A landscape with many valleys, sampled at points; each row gives a point and its height.
A ball rolls from a point to the lowest of its 2 nearest points, and stops where none of them is lower. Distance is the straight distance between rows; heights are no part of it.
<1838> h=5.63: [11,-7,-22,15,-21,-18,12,2,1,-5,11,14,9,13,-5,21,24,1,-21,1,-10,-16]
<1887> h=6.03: [-14,1,28,18,-15,23,6,-8,15,28,5,11,-19,-29,21,-10,6,-19,-11,-19,-20,22]
<345> h=6.51: [-27,-5,-11,28,9,15,-4,7,-4,1,-27,-28,-10,1,15,-1,-1,9,-11,0,-25,-1]
<1285> h=6.01: [-24,-9,-8,22,-14,4,-18,7,4,-7,-9,4,18,-10,-7,17,-5,33,-12,20,-25,-21]
<1901> h=2.55: [19,-13,-7,7,-4,12,7,-9,-25,-41,4,20,28,28,25,-9,34,26,-8,-6,-17,-6]
<680> h=4.45: [20,-5,28,-18,-2,2,22,-4,-4,19,11,-10,4,2,-4,4,-12,1,4,6,27,34]
<1902> h=4.58: [-2,-6,1,-5,7,0,14,8,-6,-4,0,-13,-6,10,0,13,-14,6,16,-2,10,-1]
<1163> h=6.41: [14,-6,8,4,13,-2,23,-19,-18,-31,-14,21,33,12,34,-31,29,27,4,-5,-10,18]
<1952> h=5.59: [-15,-3,-16,18,5,14,15,1,2,2,-8,2,0,5,12,5,5,8,10,-1,-21,-6]
<2> h=3.69: [-13,-1,20,12,25,8,15,-8,7,12,-6,9,27,-18,39,-37,3,4,2,-13,-13,24]
<1303> h=3.93: [45,-16,-2,-17,-9,3,19,-23,-11,-21,20,31,13,30,14,-1,19,11,-13,3,5,-8]
<178> h=6.00: [-2,7,-22,-12,-3,-25,-22,2,-4,-16,-31,19,-22,-4,-42,11,-10,12,-18,11,3,-44]
<2065> h=6.52: [-14,8,-25,24,-3,-3,25,-5,9,11,-10,26,-9,5,6,-3,20,2,-7,-2,-23,-2]
<1961> h=5.77: [25,-8,-23,-5,-19,-20,9,-1,3,-20,6,15,8,10,4,20,13,4,-18,-6,2,-30]
<115> h=2.58: [-22,7,-17,16,10,-26,-67,11,-14,1,4,-2,-9,-9,-49,-14,-12,-3,-8,26,12,19]
<1672> h=5.95: [15,-13,-5,-5,-9,-18,0,14,-3,-18,-2,-1,8,6,4,23,2,6,-15,3,5,-34]
<122> h=4.88: [-25,11,0,6,-7,27,-44,7,3,3,-5,-39,-11,-14,-4,-4,-4,-1,-9,12,-21,7]
<1369> h=4.22: [-8,13,-25,1,13,-41,-8,10,-5,12,-16,17,-24,5,-30,-21,0,-25,4,0,20,-13]
<901> h=3.79: [2,0,-30,-8,14,-29,-28,21,8,-6,-23,15,-6,-5,-14,-16,-3,-9,-13,4,5,-40]
<232> h=5.47: [6,-13,-9,17,-23,-6,17,-11,-2,-1,32,6,7,24,1,20,28,-1,-13,1,-12,-3]
<1780> h=4.06: [-2,11,5,-2,-1,-27,-1,22,8,14,16,-3,3,-4,-5,1,-2,-34,8,-2,25,-9]
<1582> h=5.97: [2,0,-28,0,-16,-9,-3,5,3,-22,-5,23,0,-1,-18,22,-2,21,-3,11,-19,-32]
<1801> h=3.46: [-17,18,-5,4,5,-13,-26,8,-23,-7,0,-19,-18,5,-28,5,-17,-23,20,3,11,2]
<1506> h=5.10: [-14,33,27,-4,-20,23,3,-17,-7,15,13,-15,-20,-8,-10,6,5,-21,14,-19,0,31]
<7> h=6.08: [0,-13,-2,25,-2,9,18,-9,-8,-8,-1,14,22,16,38,-9,31,16,-5,-7,-15,4]
<348> h=2.98: [2,-4,-15,-14,-4,-17,-46,8,14,-14,-29,21,2,-17,-23,-6,-12,13,-20,6,7,-59]
<1981> h=5.29: [12,3,3,-7,-18,-24,14,-12,-11,-10,9,-6,-18,13,-15,30,0,-14,7,-4,13,-12]
<2180> h=2.49: [-11,-1,16,20,-16,2,25,-1,0,21,10,-9,-6,4,2,12,12,-15,-6,-20,0,20]
<674> h=4.20: [31,-16,-10,-9,-11,2,13,-10,-6,-24,26,15,16,23,6,18,17,19,-4,9,-2,-12]
<670> h=5.98: [2,-7,-1,2,-17,-22,-13,9,-4,-7,8,-7,9,-2,-18,33,-7,4,-11,17,5,-28]
<1536> h=3.48: [1,24,20,-17,-3,8,-18,3,-7,6,22,-26,-4,-3,-20,1,-11,-22,23,0,20,28]
<914> h=6.68: [27,-7,-30,-9,-22,-4,21,-27,5,-27,15,25,-17,21,-10,20,9,7,2,-10,-5,-21]
<161> h=5.86: [-28,18,-13,17,10,-18,-10,8,-8,25,-6,5,-21,-2,-29,-24,-3,-29,11,-4,4,20]
<556> h=2.53: [7,-2,21,-9,13,7,1,23,-4,9,6,-39,12,-4,5,-8,-5,-1,-10,0,13,24]
<531> h=4.63: [11,-8,9,-2,-13,-38,31,9,5,19,8,21,0,-4,-4,-1,15,-24,-12,-26,18,-14]
<1173> h=6.48: [22,-5,3,-1,6,-13,27,-2,-15,-20,-12,28,38,1,31,-34,21,18,-3,-17,3,8]
<2045> h=5.71: [17,-6,19,-27,13,-3,5,-1,-7,5,-3,-19,-4,7,-3,7,-24,0,8,14,32,8]
<855> h=2.62: [-17,0,-4,6,-5,-28,-42,16,-15,-2,-11,-8,-8,-6,-42,12,-18,0,-4,23,9,-27]
<1370> h=6.54: [28,-9,-7,-8,-20,-3,33,-19,2,-9,23,27,-7,15,-4,14,14,0,7,-15,-2,-7]
<398> h=5.84: [46,-9,2,-35,-1,-4,20,-25,8,-12,-8,29,2,12,15,-4,8,1,-13,-8,31,-10]
<220> h=5.16: [20,-9,16,-5,14,-11,14,12,-1,11,2,-7,41,-2,25,-13,0,8,-4,6,16,11]
<1152> h=0.42: [3,-4,11,-4,3,-25,-21,25,-10,-5,-2,-31,5,0,-8,12,-9,-15,-5,9,21,-22]
<1018> h=6.42: [21,-4,-10,-25,3,-2,28,-8,10,-4,1,32,-6,4,3,1,-3,3,19,-13,14,-16]
<2025> h=1.76: [-4,-10,10,-4,-5,-26,-33,19,-9,-6,-12,-16,-2,-5,-26,16,-18,-3,-8,11,19,-38]
<321> h=2.96: [5,1,-12,-12,20,-21,-15,15,19,15,1,16,6,-7,-1,-20,-5,-25,15,-2,18,-21]
<1946> h=2.47: [6,-5,-13,-9,-9,-15,-25,10,7,-17,-17,13,0,-8,-13,12,-11,11,-14,7,9,-51]
<1620> h=3.92: [16,0,9,-27,7,-22,-12,6,16,2,-4,-1,-6,4,6,4,1,-19,5,5,32,-29]
<365> h=5.54: [27,-4,-13,-16,-30,-31,20,-28,15,-10,-2,22,-20,11,-9,9,15,-23,-22,-31,14,-25]
<1293> h=6.45: [-5,4,-14,4,-3,12,26,-7,14,1,9,32,4,4,11,4,11,9,22,-8,-16,0]
<211> h=4.73: [31,-19,29,-10,-3,-5,34,-6,-15,28,0,2,18,0,3,0,-8,-2,-10,3,24,29]
<1896> h=2.81: [-22,12,-4,13,-7,5,-12,7,-4,1,2,-23,-11,3,-16,21,-4,-2,4,7,-12,4]
<1487> h=1.83: [11,-7,-18,-7,-23,-13,-25,3,9,-31,-23,25,11,-16,-7,5,-12,25,-31,-5,-1,-51]
<2107> h=3.58: [7,1,22,-6,2,29,-12,7,2,8,6,-45,16,-7,21,4,4,17,-20,15,-2,26]
<1949> h=5.34: [9,-15,11,-20,22,1,-10,10,-8,-8,-6,-28,-1,5,-5,4,-26,5,11,10,19,-10]
<1481> h=5.52: [0,-16,8,-4,-15,-3,-19,14,1,-10,8,-7,27,-10,-5,21,-18,25,3,21,0,-29]
<1448> h=5.99: [20,0,24,-31,6,-12,20,-14,-1,4,-4,12,-21,5,-6,4,-18,-12,23,-3,38,-6]
<1678> h=2.46: [-30,20,-16,26,11,-2,-30,8,6,12,-1,-1,-16,-5,-26,2,3,1,-15,41,-14,13]
<106> h=7.14: [-17,6,2,0,23,23,-13,-5,14,-8,5,-14,19,-9,24,-9,-10,13,16,13,-21,8]
<134> h=4.47: [-3,-1,42,-11,-4,23,10,-2,9,31,18,13,-3,-23,0,-8,-10,-5,10,-8,-2,42]
<278> h=6.29: [7,4,-23,-3,-5,13,18,-10,4,-26,4,31,10,12,12,8,7,23,18,-3,-21,-9]
<511> h=6.18: [-10,-6,-21,21,-14,-5,-6,6,-6,-17,-11,12,15,0,-2,21,14,29,-20,14,-32,-24]
<93> h=4.36: [-15,-1,-20,26,-12,0,15,-4,-11,-2,-10,1,-20,17,-10,27,13,8,-13,4,-23,-7]
<1888> h=1.82: [17,0,-27,4,-16,-10,-11,2,-4,-49,-14,25,26,-5,9,1,5,25,-22,-9,-15,-28]
<234> h=1.75: [-27,30,-8,24,-3,13,-30,0,11,12,-4,-16,-29,-11,-10,8,5,-6,-20,32,-22,14]
<114> h=3.09: [-3,-5,-1,-19,22,3,-7,3,7,6,11,-1,-7,1,-10,-15,-26,-12,43,1,21,1]
<976> h=3.56: [-1,-2,9,0,4,15,22,-1,7,11,12,8,1,4,10,3,-3,4,21,-1,0,19]
<553> h=5.01: [16,0,-11,-33,11,-4,-2,-1,12,-22,-19,13,-19,4,-1,5,-12,1,12,-4,17,-37]
<1519> h=6.21: [46,-21,9,-28,-12,-2,25,-33,-7,-7,12,19,-8,26,3,13,6,5,-6,3,27,-10]
<2155> h=6.33: [-22,-4,1,15,20,26,-16,-2,2,-7,-23,-35,3,-8,28,-15,-8,16,-13,-3,-30,2]
<880> h=6.59: [-6,14,-36,10,3,5,26,-6,10,1,-4,42,-5,1,-3,-5,10,5,9,-4,-25,-7]
<796> h=4.02: [-4,9,-32,6,18,-33,-12,25,6,7,-15,13,-3,0,-18,-22,4,-13,-6,5,11,-19]
<210> h=2.77: [-8,12,6,-5,3,0,-20,17,-6,0,13,-25,-6,3,-17,6,-15,-17,18,2,15,11]
<1497> h=6.02: [55,-15,4,-37,-16,-2,12,-38,10,-15,-2,24,-15,25,11,8,10,-4,-20,-7,25,-16]
<165> h=2.78: [-20,19,-17,9,0,-11,-7,8,5,9,11,5,-13,-2,-30,12,0,-16,14,18,-3,0]
<1744> h=6.67: [5,-7,1,4,10,-16,27,19,2,7,-4,3,11,5,11,-12,6,-2,1,-19,8,-5]
<2134> h=3.03: [-9,-3,18,10,-6,20,24,-5,8,22,7,4,-4,-3,14,0,5,-8,3,-14,-9,27]
<383> h=2.48: [-15,-3,-16,-8,32,5,-20,5,6,8,14,-2,6,-5,-7,-24,-16,-12,36,1,5,5]
<2120> h=5.19: [10,-11,13,-18,6,-2,-20,15,6,-9,12,-11,22,-4,-1,16,-20,17,7,25,12,-9]
<1996> h=3.70: [55,-7,-4,-23,-7,2,16,-26,-9,-33,7,41,19,16,15,-19,12,15,-13,-1,16,1]
<1502> h=4.79: [14,-7,17,-24,7,-14,-16,11,7,0,14,-12,10,-5,1,11,-15,-9,10,22,32,-11]
<1564> h=3.14: [-18,2,-5,10,21,-5,-19,19,8,-3,5,-14,32,-7,17,-13,0,10,0,9,-15,-5]
<973> h=4.54: [7,-16,7,8,8,19,21,-5,-16,-8,-11,-16,8,19,26,1,-1,24,1,-2,-7,12]
<2227> h=5.79: [-16,1,-6,17,10,8,24,1,5,9,-12,13,11,-2,25,-17,10,8,12,-15,-21,5]
<1089> h=4.05: [-4,8,-3,3,-1,-6,22,6,7,10,10,11,-6,3,-5,4,-2,-9,21,-9,6,0]
<2084> h=4.10: [-8,0,23,-13,11,16,11,1,9,27,18,19,1,-18,-8,-13,-13,-13,29,-6,3,27]
<379> h=6.31: [-12,0,-29,24,-3,-5,5,-1,-2,-7,-17,16,6,9,7,5,28,23,-20,6,-34,-13]
<391> h=3.81: [16,-16,21,2,-6,20,35,-21,-16,14,7,3,6,18,11,0,8,10,-5,2,6,35]
<700> h=5.04: [-1,0,0,14,-16,11,8,-3,9,9,24,-3,10,5,7,24,14,-2,4,8,-9,9]
<480> h=5.08: [-1,3,23,-12,14,26,3,0,4,23,7,-16,6,-12,0,-23,-12,-4,9,-8,2,34]
<2137> h=7.44: [-7,15,15,-13,13,48,-7,-21,22,14,5,-12,-12,-22,22,-28,-8,1,12,-1,-12,28]
<351> h=1.70: [-24,22,-21,16,5,21,-52,-5,10,10,-11,-25,-33,-24,3,-30,-4,-10,-23,17,-23,10]
<157> h=5.20: [-16,16,16,-6,0,20,-4,0,-10,16,6,-19,-16,-6,-15,-19,-9,-25,21,-19,4,29]
<59> h=2.25: [22,13,-31,-12,-12,-15,-7,3,17,-42,-19,35,15,-10,11,-5,1,7,-22,-9,-5,-27]
<1349> h=5.33: [17,-8,19,-10,-13,-3,4,5,-4,-3,24,-22,8,9,-1,34,-5,6,-2,20,17,6]
<974> h=4.87: [24,-22,-7,-3,-27,-9,3,-19,-4,-23,27,7,1,22,-16,42,8,7,-4,6,-6,-23]
<1850> h=5.32: [-21,3,-4,19,6,23,17,-1,2,15,-12,-10,-12,1,11,-3,-5,0,11,-13,-14,8]
<119> h=5.82: [-19,18,23,20,-21,16,3,-4,8,33,0,-6,-26,-24,3,-8,17,-30,-17,-12,-10,26]
<1607> h=5.51: [-5,-9,-10,8,-25,-13,-2,-4,-17,-17,-5,1,-10,7,-33,33,-5,20,-11,11,-12,-29]
<386> h=1.85: [-14,2,35,11,-21,11,26,-13,-14,20,13,-5,-19,-2,-10,15,5,-19,1,-25,0,31]
<2085> h=6.91: [10,-4,1,-9,14,5,9,-6,-1,-20,0,11,33,5,29,-2,3,31,15,16,-6,9]
<629> h=5.06: [8,11,-19,-5,-11,-26,23,-5,1,-6,-14,15,-24,8,-22,11,5,-10,-6,-18,9,-24]
<535> h=1.73: [-23,-4,13,5,22,9,-6,11,11,28,9,-3,14,-19,4,-42,-3,-17,9,-23,-7,21]
<302> h=4.97: [-4,-11,-3,-9,21,2,-3,17,-1,-4,-4,-22,9,3,5,-3,-18,9,8,1,0,-1]
<2154> h=7.29: [-7,10,8,-11,20,43,-9,-18,15,0,4,-21,4,-13,30,-13,-13,14,11,13,-18,28]
<149> h=3.19: [-22,8,5,30,2,6,4,16,7,24,-13,-16,0,-14,19,-20,12,-16,-24,-15,-12,11]
<2221> h=5.64: [44,-6,10,-48,7,1,8,-21,27,-1,-25,30,-7,6,18,-5,1,-4,-9,-6,35,-16]
<959> h=1.90: [-18,-9,-19,-8,30,12,-35,6,4,-7,12,-9,12,-6,-12,-16,-24,3,29,7,-9,-3]
<967> h=2.65: [19,7,-28,-19,-8,-6,1,4,12,-32,-4,31,6,-6,6,9,-2,12,0,-6,-3,-30]
<954> h=4.38: [-10,12,-4,9,-12,-23,27,-3,5,15,10,16,-17,4,-21,12,7,-21,10,-9,2,6]
<779> h=5.38: [-17,18,14,14,-10,7,-10,15,-8,15,5,-37,-9,-4,-9,-5,7,-22,-8,-12,0,23]
<1126> h=6.32: [6,-9,7,6,6,1,7,-16,-19,-36,-15,6,35,11,31,-14,19,40,1,8,-15,6]
<1118> h=4.89: [-20,17,10,-2,1,-1,0,-3,-9,18,9,7,-18,-4,-24,-10,-13,-34,33,-19,12,21]
<53> h=3.96: [-11,3,-8,1,9,-6,-17,11,-16,-9,-14,-14,-16,6,-24,12,-21,-4,19,2,8,-14]
<52> h=5.26: [14,-11,9,-15,17,-8,6,17,-3,-3,4,-17,20,3,15,-2,-11,9,-1,7,16,0]
<870> h=3.42: [8,3,-19,-20,6,-16,-36,7,19,-21,-37,16,-7,-7,-7,-5,-2,-8,-20,0,10,-50]
<630> h=2.44: [-28,12,-17,19,19,20,-38,1,13,9,-10,-29,-6,-20,15,-23,-5,-5,-15,8,-25,5]
<727> h=3.62: [2,17,-3,-6,-2,-37,-18,10,11,5,11,1,-8,-1,-15,13,-2,-38,4,12,23,-22]
<1302> h=5.72: [-25,21,-16,13,6,7,-25,5,-13,17,-5,-16,-24,-1,-19,-24,-1,-28,16,-12,1,29]
<989> h=6.37: [-1,2,27,9,-1,27,9,-24,15,16,6,9,7,-20,50,-23,2,6,-6,1,-11,31]
<2057> h=5.48: [-28,17,-22,13,5,11,-69,2,-14,3,-10,-31,-18,-12,-33,-22,8,-5,-14,7,-13,23]
<1765> h=5.65: [16,2,18,-21,-3,-15,11,-14,-7,-9,-2,-3,-26,13,-9,22,-11,-14,20,-2,29,-16]
<2034> h=4.19: [-4,-7,13,9,15,23,18,-13,-5,3,-13,-16,12,0,40,-17,1,17,0,-5,-13,21]
<1106> h=3.10: [10,-8,16,-2,7,14,9,11,-3,4,6,-32,20,5,21,5,0,13,-8,12,3,23]
<1859> h=5.39: [38,-13,-7,-12,-21,-16,29,-15,6,-15,-8,25,-15,16,8,2,18,-13,-26,-38,14,-22]
<457> h=4.08: [9,-25,35,11,-7,24,31,-22,-16,25,0,14,6,4,22,-11,6,5,-19,-6,-6,43]
<2183> h=5.89: [-18,-2,-1,-7,20,24,-45,9,-12,-6,-3,-51,-7,-9,-16,-17,-10,0,5,-9,-10,13]
<1908> h=5.23: [-30,16,-14,13,3,18,-51,8,-1,11,-4,-28,-13,-13,-27,-6,-6,-8,-1,13,-15,15]
<1686> h=4.95: [30,-14,20,-9,3,-16,24,4,-2,13,4,4,24,3,18,4,-6,4,-12,6,28,11]
<675> h=2.20: [20,-7,-24,3,-16,2,0,-3,-12,-54,0,26,25,15,17,-6,21,25,-15,-13,-18,-17]
<1855> h=2.93: [5,0,24,-7,-12,-3,31,-16,-12,11,16,3,-18,4,-13,16,-4,-12,19,-13,16,21]
<1581> h=3.43: [51,-7,-18,-29,-3,10,12,-27,1,-43,3,32,2,19,18,-4,4,19,-5,-7,4,-11]
<1441> h=5.21: [-2,-13,-5,11,-27,-1,0,-12,-8,-18,17,-1,-7,17,-23,43,6,16,-4,12,-18,-18]
<362> h=3.41: [-22,7,4,13,22,12,-1,2,21,13,1,-8,25,-23,35,-32,6,-3,4,-3,-16,16]
<151> h=4.62: [-20,16,-2,4,1,-15,12,-2,-1,21,11,22,-22,-4,-31,2,-3,-27,27,-7,4,8]
<1479> h=4.46: [-12,6,14,6,-6,40,-33,1,2,-4,-6,-46,-9,-20,15,3,-4,11,-13,8,-20,2]
<1845> h=4.78: [-12,11,38,-8,-12,23,4,-11,3,26,13,2,-20,-18,-9,-3,0,-19,9,-20,1,39]
<1929> h=6.77: [30,-12,-1,-21,7,6,14,-12,-3,-14,5,13,21,13,17,8,-4,33,11,25,6,4]
<1030> h=4.55: [18,-24,3,-2,-18,2,8,-8,-14,-18,25,-2,6,25,0,36,8,15,-5,16,-2,-10]
<1621> h=4.12: [-3,-5,22,0,6,-12,10,22,6,33,11,0,8,-13,-2,-18,-6,-19,2,-20,17,16]
<163> h=6.22: [3,-10,7,22,1,19,10,-21,-18,-27,-10,6,19,19,40,-9,22,28,-2,4,-21,10]
<1730> h=5.07: [31,-24,4,-12,1,1,39,-11,-17,-6,-10,25,6,22,17,-10,6,16,-8,-25,12,0]
<711> h=4.01: [-3,0,19,-1,3,37,-26,-2,4,-2,-3,-45,11,-17,32,-1,-1,20,-25,12,-19,13]
<222> h=2.01: [-24,5,-8,9,6,-1,-28,20,1,0,4,-19,-1,-2,-19,4,-12,-2,9,14,-8,-1]
<793> h=6.13: [0,-6,-28,4,-8,8,7,-3,-1,-28,0,21,7,9,-2,18,7,28,4,7,-26,-21]
<1939> h=5.31: [17,-12,8,7,-15,3,18,-8,-4,0,29,3,16,16,14,17,23,5,-8,5,0,8]
<327> h=6.43: [-12,1,-23,30,-4,10,24,-8,-3,-4,-18,20,1,11,21,-2,28,12,-12,-10,-29,-4]
<1335> h=1.71: [7,1,19,-7,3,-13,-10,24,-9,3,7,-39,8,0,-6,8,-6,-17,-5,-3,20,7]
<2033> h=2.80: [-10,9,-14,5,-20,-28,-7,-14,-2,-10,6,13,-18,2,-46,40,-3,12,-7,30,-15,-11]
<971> h=2.72: [-14,-2,-9,5,9,-9,-21,24,8,-3,5,-11,23,-11,-5,4,-9,6,1,16,-12,-14]
<1297> h=5.00: [-11,-6,5,5,12,13,21,8,-10,3,-15,-14,-10,8,-1,-2,-7,-2,15,-17,-2,5]
<1587> h=5.68: [0,-5,16,2,-17,-3,-14,11,-5,-7,19,-23,11,-6,-11,39,-6,9,-6,19,6,-10]
<41> h=4.83: [17,-19,5,-3,9,9,34,-8,-20,-6,-9,6,2,23,15,-3,3,21,4,-6,5,5]
<1020> h=6.24: [20,-8,19,-24,-1,-10,28,-10,8,7,1,31,-12,-3,1,0,-8,-6,21,-15,24,-11]
<1214> h=5.70: [-21,1,-20,4,13,21,-65,-1,-10,-2,-5,-46,-10,-15,-21,-25,-1,-3,-3,-11,-14,18]
<907> h=0.58: [-29,23,-9,23,-2,18,-49,-5,1,9,-19,-19,-38,-19,-13,-11,-5,4,-25,33,-22,11]
<1409> h=6.49: [7,2,31,1,11,24,14,-33,3,21,-6,4,21,-19,43,-27,-1,16,-8,13,-13,46]
<1028> h=4.80: [14,2,29,-20,6,25,17,-7,-8,27,-2,-13,-1,-7,-7,-12,-16,2,7,3,14,47]
<1529> h=6.39: [30,-14,17,-19,-19,-8,37,-26,-3,2,25,18,-8,19,-4,14,4,-1,5,-4,16,1]
<1394> h=5.49: [-13,20,15,1,-16,37,-2,-9,2,11,6,-23,-29,-6,9,0,2,-12,8,-6,-8,24]
<607> h=5.69: [-9,14,10,-8,0,30,-22,8,14,11,17,-29,1,-6,2,0,1,-4,13,12,-2,22]
<1033> h=4.03: [13,9,26,-22,0,7,3,-1,-11,8,12,-23,-5,0,-10,5,-18,-10,14,7,28,28]
<510> h=6.60: [24,-8,-2,-26,15,5,20,-3,6,-8,0,21,8,5,14,-2,-12,18,20,4,11,-5]
<1518> h=2.59: [-10,6,-23,2,15,-21,-7,24,12,20,9,9,12,-10,-5,-20,-5,-22,18,-4,10,-3]
<1209> h=4.98: [-10,5,-5,21,-8,-27,20,20,1,24,0,1,0,0,-11,0,15,-20,-18,-7,2,3]
<844> h=5.25: [35,-20,3,-10,-4,-12,35,-9,-8,-6,-7,24,-8,14,6,-6,11,1,-15,-34,19,-18]
<313> h=5.37: [-6,10,12,-19,19,25,-19,8,3,8,18,-29,2,-8,-7,-16,-8,-8,17,-1,6,30]
<1460> h=1.27: [15,-14,-15,-4,-12,-4,-7,0,-5,-35,-14,15,16,3,2,12,2,27,-11,-3,-7,-36]
<1693> h=5.96: [-10,-9,11,25,2,14,20,-13,-2,4,-13,17,14,0,44,-21,17,7,-4,-15,-18,15]
<1556> h=4.99: [-8,2,3,14,-21,-13,22,-5,-13,-2,9,-13,-14,12,-15,29,5,-10,3,-12,3,3]
<1055> h=3.82: [-2,2,8,1,12,-17,-2,27,8,21,14,-14,21,-7,2,-15,-4,-18,2,-5,19,4]
<399> h=5.40: [-9,15,3,8,-11,20,-11,5,17,4,23,-18,6,-9,6,17,2,-8,9,17,-11,15]
<1871> h=5.36: [33,1,0,-43,9,4,-2,-12,25,-22,-25,21,-11,7,13,4,-2,5,-3,-6,23,-30]
<1025> h=5.46: [-24,17,-1,10,1,22,-8,1,4,18,1,-14,-17,-9,-7,-17,1,-20,16,-9,-7,22]
<2152> h=6.57: [19,-12,-3,-3,9,-14,26,9,-5,-12,-12,14,24,2,27,-18,9,8,-5,-21,7,-10]
<1894> h=6.23: [-3,-1,25,23,-19,26,10,-21,16,21,11,9,-9,-21,48,-12,8,-10,-14,-7,-14,21]
<724> h=5.17: [-15,13,5,19,-7,-17,3,24,-5,20,1,-23,-2,-1,-14,-2,8,-26,-11,-9,6,15]
<941> h=3.68: [4,3,13,-20,15,8,9,2,9,16,22,11,-2,-6,-9,-9,-24,-14,35,0,20,17]
<1808> h=6.38: [-18,-1,-21,16,7,-16,-5,20,-6,0,-22,-5,-11,7,-25,4,-3,6,-10,13,-12,-14]
<1727> h=4.44: [-1,21,-17,-10,4,-42,1,-3,-4,4,-22,17,-32,7,-25,-2,-2,-33,5,-9,24,-24]
<1195> h=5.78: [-6,-11,-11,1,-9,-4,-20,13,-2,-16,-4,10,26,-8,-6,17,-9,31,-5,13,-15,-31]
<20> h=4.53: [0,-5,-6,-19,17,-8,-12,7,-1,-13,-16,-3,-20,8,-10,4,-20,-2,25,-3,11,-28]
<694> h=7.02: [-9,-1,5,-5,30,8,0,-8,7,-14,2,-5,35,-10,32,-12,1,26,16,15,-18,10]
<624> h=4.41: [-1,-5,17,1,-4,-26,22,18,5,19,15,19,3,-15,-12,-5,0,-24,2,-21,13,0]
<4> h=4.77: [-2,10,-19,-12,3,-24,4,-3,-1,-14,-19,10,-30,9,-20,12,-9,-16,10,-4,11,-33]
<197> h=3.47: [-11,2,-6,6,12,-14,1,21,16,6,7,-6,28,-9,13,-12,6,-5,2,1,-2,-2]
<734> h=4.81: [4,-7,-2,11,-14,-22,31,6,-3,15,4,14,-3,8,-6,6,17,-13,-13,-25,0,-5]
<1364> h=3.01: [-24,13,-11,17,17,18,-16,4,21,12,0,-16,8,-16,21,-23,0,-9,7,8,-25,10]
<1867> h=2.21: [-11,18,-17,6,-10,-24,4,-8,2,0,11,4,-16,4,-31,32,7,-6,1,22,-8,0]
<436> h=3.53: [-16,3,-4,34,-4,7,12,8,3,16,-10,-6,7,-3,31,-5,19,-5,-17,-6,-20,10]
<238> h=3.44: [10,-14,26,1,-11,16,34,-22,-16,15,13,3,-15,17,-5,12,2,-1,9,-12,6,30]
<1941> h=4.37: [22,-4,10,-27,14,-17,-8,7,17,-8,2,0,15,0,17,1,-10,3,5,15,25,-27]
<2088> h=3.45: [-30,7,-2,26,-13,12,-20,0,-11,1,-12,-22,-18,-6,-20,19,-1,5,-15,16,-19,1]
<2106> h=3.39: [7,8,-6,-20,5,-30,-22,7,24,11,-6,13,-10,-6,-5,-10,8,-36,9,-1,34,-31]
<506> h=4.69: [-7,-7,-6,23,-13,8,23,-8,-9,2,7,-9,-10,18,2,21,13,-1,-7,-6,-10,4]
<24> h=3.21: [-11,20,-15,0,2,-35,-10,11,2,7,4,7,-10,-2,-31,11,0,-23,6,20,16,-10]
<2059> h=6.11: [-25,-5,-1,3,23,31,-30,7,-6,-6,-12,-43,-2,-6,6,-12,-17,8,-3,-5,-20,6]
<424> h=7.61: [-13,7,6,-4,22,34,0,-10,16,13,5,-1,-6,-8,9,-18,-15,-2,28,-1,-8,21]
<1799> h=2.79: [-21,1,0,19,5,-4,15,23,4,21,-5,-8,5,-7,7,-17,4,-16,1,-14,-5,12]
<902> h=3.91: [-4,-5,24,13,21,9,19,-24,-5,-2,-17,1,24,-13,48,-36,10,18,3,-5,-14,30]
<1199> h=2.28: [-21,3,-4,14,18,5,-13,22,5,21,-3,-24,11,-14,8,-34,2,-19,-4,-18,-8,13]
<812> h=6.20: [-11,3,-27,3,7,-24,-16,17,-10,-7,-24,11,-20,3,-36,3,-9,6,-7,16,2,-26]
<1201> h=4.94: [34,-24,14,-11,-10,0,8,-10,-17,-14,11,-12,8,21,4,31,-2,14,-8,20,22,-2]
<1919> h=1.09: [4,-17,-11,1,-26,-5,-11,1,-6,-22,-18,16,12,-3,-19,16,-9,34,-24,0,-7,-44]
<1964> h=5.62: [-16,28,15,18,-20,15,-7,-3,1,19,-7,-31,-24,-15,-3,-2,17,-27,-15,-13,-6,23]
<181> h=3.95: [-22,-2,-6,30,-14,-5,-3,2,-18,-3,-21,-12,-19,7,-26,29,2,16,-21,14,-21,-9]
<637> h=0.99: [-29,3,-12,6,13,19,-36,8,6,-2,6,-15,2,-9,-9,-7,-19,9,20,15,-17,1]
<2145> h=2.40: [-16,15,25,2,-13,-4,25,-12,-15,13,12,-1,-19,0,-23,11,-3,-24,18,-26,4,25]
<1653> h=2.18: [-18,-1,-7,7,20,-10,-4,21,15,25,9,11,21,-18,4,-42,-4,-19,12,-15,-4,6]
<1972> h=3.07: [39,-2,-22,-23,-12,2,-2,-13,14,-48,-3,34,2,6,15,6,0,17,-11,-10,3,-28]
<1956> h=4.28: [10,-20,21,13,3,15,35,-17,-18,13,-6,17,17,11,31,-21,14,16,-10,-11,-8,29]
<1876> h=2.15: [-26,7,-22,18,14,-14,-45,22,-6,7,0,-5,-8,-6,-35,-10,-4,-2,-10,29,-2,13]
<135> h=5.75: [6,-2,-21,-1,-19,-20,-7,-4,-3,-19,-12,19,-15,-2,-36,24,-2,17,-21,11,-8,-40]
<985> h=2.99: [-21,11,-12,10,3,-22,-54,6,-21,-2,-3,1,-12,-2,-47,2,-22,-3,3,25,6,-1]

For each start below, name the point where the ball stops.
<793>: <1919>
<379>: <535>
<178>: <1919>
<670>: <1919>
<2155>: <1152>
<1370>: <210>
<1859>: <907>
<2152>: <1902>
<2154>: <637>
